A landscape with many valleys, sampled at points; each row gives a point and its height.
From any point a ball rolls to the lowest of the 4 points nearest to it. It stops when none of these is lower. Distance is the straight distance between rows; heights are no part of it.
J_720: [ -9   3 -12   6  -5   6 -19   4   1  22  -9  -1  -7  12 -22]  (h 359)
J_305: [-12   7  11 -13  19 -11  13  -6 -20 -47 -11  -9  19  33  -7]  (h 532)
J_618: [ -7 -11 -14   9 -14   6 -13  -1   5  23 -14  -7 -10  19 -23]  (h 384)
J_51: [-25  -8 -11  11 -14   8 -15   8  -2  37  -5 -37   0   3  -3]  (h 271)
J_841: [-21   0  19  -1   5   2   7  19 -26  31  15  -1  -6 -33  19]  (h 691)
J_980: [  1  18   0   7  -1   1 -21   9  -2   1 -11  14 -11  18 -30]  (h 348)
J_922: [ 15  -7 -11 -14  -5  -6  16 -24   6  -6   4  -2   4 -34  34]  (h 380)
J_392: [ -6 -11  -5  -8  -3 -14  11  -6 -10 -17 -19   5  18  26 -29]  (h 414)
J_356: [  4  -7  -7  -8   0   2  -1 -10   9   9   9   8  -2 -25   9]  (h 36)
J_122: [ 12  16  20  -7  12  -7   4   0  -4 -44  -2   9   7  31  10]  (h 510)
J_424: [ 12  -4   5  -8  -2  -8   4 -16   4 -16  -5   7  14  15  -1]  (h 336)
J_90: [ -8   5   6 -10  16 -12   7   2 -18 -46 -18  -1  20  28 -27]  (h 482)
J_224: [ 24  32  24  13  31  10  -2  31  11 -33  33  12  -7 -11  13]  (h 99)
J_988: [ -1 -20 -20  -7 -12   1   9 -16  10  18   1  -5  -5 -31  10]  (h 303)
J_345: [  2 -13 -17  -7 -12   1   6 -18  11  15   2   3  -2 -18   8]  (h 347)
J_482: [-15   0   0  -4   5   7  -4   6  -1  25  12  -2  -4 -19   3]  (h 487)
J_452: [-20 -11 -10  -4  -4   5   6   3  -6  34   4 -16  -5 -33  13]  (h 599)
J_366: [  6   6   2  -4   8   4 -11   1  14  -2   9  13  -3  -4  -1]  (h 394)
J_175: [-17   3 -12  10  -4   9 -24  10   1  28  -8 -25  -9  13 -16]  (h 340)
J_129: [  8 -15  -5  -9 -12  -8  18 -29   7 -14  -1   3  15   3  15]  (h 35)
J_235: [ 21   3  -2  -9   5   3   9 -18   5 -21   7   0   4 -24  38]  (h 363)
J_74: [  2 -22 -11  -4 -15  -7  18 -19  -1  -5 -14   4  17  20 -11]  (h 27)
J_3: [ -3 -31 -30   4 -25  -1  21 -20  11  21 -15 -12  -2   4  -7]  (h 421)
J_354: [  1  -1   0   2  -7  -5  -8   3  -6  -8 -18  15   5  27 -29]  (h 391)
J_338: [ 28  25  17   8  20   5   1  12   1 -41  14   0  -6  16  36]  (h 310)
J_397: [  5  29   9   7  11   3 -26  22   4  -8   1  15 -12  16 -30]  (h 329)
J_357: [ 16  15  19  -6  15   0  18  -1 -14 -42   2  -3  -9  33  42]  (h 404)
J_818: [  8   0   6  -6  -1  -6  -2  -8   2 -19  -9  14  11  23 -13]  (h 406)
J_762: [-17  -7   6  -7   5  -1  13   8 -17  27  13  -1  -5 -46  17]  (h 661)
J_758: [ -5 -16 -17   2 -19   5  -2 -11   9  24 -11  -9  -2  10 -13]  (h 497)
J_815: [ -6 -32 -25   8 -31  -1  14 -16   7  24 -17 -18  -5  14 -16]  (h 471)
J_632: [ 22  21  14   4  20   6 -11  10  12 -31  18  15  -4   0  10]  (h 212)
J_985: [  6   2  -2   2  -7  -1  -9  -1   6   0  -5  14   0  14 -19]  (h 371)
J_728: [-10   6  18  -1  19   4   5  17  -6  10  22  15  -3 -33   9]  (h 705)
J_833: [-25   1   2   8  -3  13 -15  11  -1  32  -1 -24  -4  -2  -8]  (h 341)
J_819: [-11 -19 -25   8 -19   2   2 -15   8  33  -6 -18  -8  -3  -2]  (h 524)
J_290: [ 11  19   9   4   5  -7 -10  10   0 -27  -7  20   3  24 -20]  (h 462)
J_567: [  4 -27 -27  -2 -25   0  15 -23  14  17  -5  -7  -3 -14   4]  (h 364)
J_967: [ -8  -6  24  -9  10  -7  16  18 -29  19  10   7  -5 -50  20]  (h 685)
J_514: [ 13   7   5  -3  14   6   1  -1  10  -8  17  10  -2 -28  19]  (h 342)
J_236: [ -3 -11  20  -8 -10 -15  21  18 -43  31  -4  -1  -3 -47  34]  (h 724)
J_230: [  0 -10  -7   0  -7 -10   1  -7  -6 -10 -20  11   8  28 -30]  (h 399)
J_961: [-14 -11 -16   2  -9   6  -5  -9   7  30   2 -13  -6 -14   2]  (h 562)
J_350: [ 12  22  12   4  10   4 -15  16  10 -11  11  17  -6   4 -14]  (h 317)
J_709: [ 11  -1   2  -7   2  -9  11 -18   7 -27   1   9  14  16  18]  (h 304)
J_2: [ 19  23  18   6  29  10  -1  18   7 -30  25  10  -6 -26  24]  (h 132)
J_245: [  8  18  11   2  19   7  -9  12  10 -10  22  13  -6 -11   2]  (h 309)
J_570: [-13  20   1   9   3   8 -29  21  -4  15  -1  -7 -11  12 -25]  (h 356)
J_943: [  5  15  14  -2   5 -10  -6   7  -6 -35 -13  15  11  30 -22]  (h 445)
J_479: [-36 -15 -10  19 -12   5  -3   8  -6  39  -3 -46   7 -10   7]  (h 133)
J_821: [  4 -15  -9  -2 -14  -9   2 -11   4   1 -15   7   6  22 -20]  (h 390)
J_861: [ 20   4   9  -7   0  -2   8 -18   5 -26   2   6   7   4  27]  (h 299)
J_163: [ 17  29  17   8  18   1 -18  20  11 -26  17  16  -7   6 -12]  (h 277)
J_602: [-26 -18 -17  13 -15   4   1  -3  -2  42  -4 -41  -4  -8   7]  (h 250)

Where does a ball stop that starts at each point below?
J_90: J_74
J_357: J_74
J_819: J_356
J_618: J_479
J_122: J_74
J_815: J_356
J_452: J_356

Call two points neighbours if one is among the 4 nearest of the other. Go from one point of each pair to the other, from neighbour to neighbour, staying as low as possible. Name the highest point that can't be avoided.
J_74, J_479: J_235
J_224, J_356: J_514
J_479, J_356: J_570
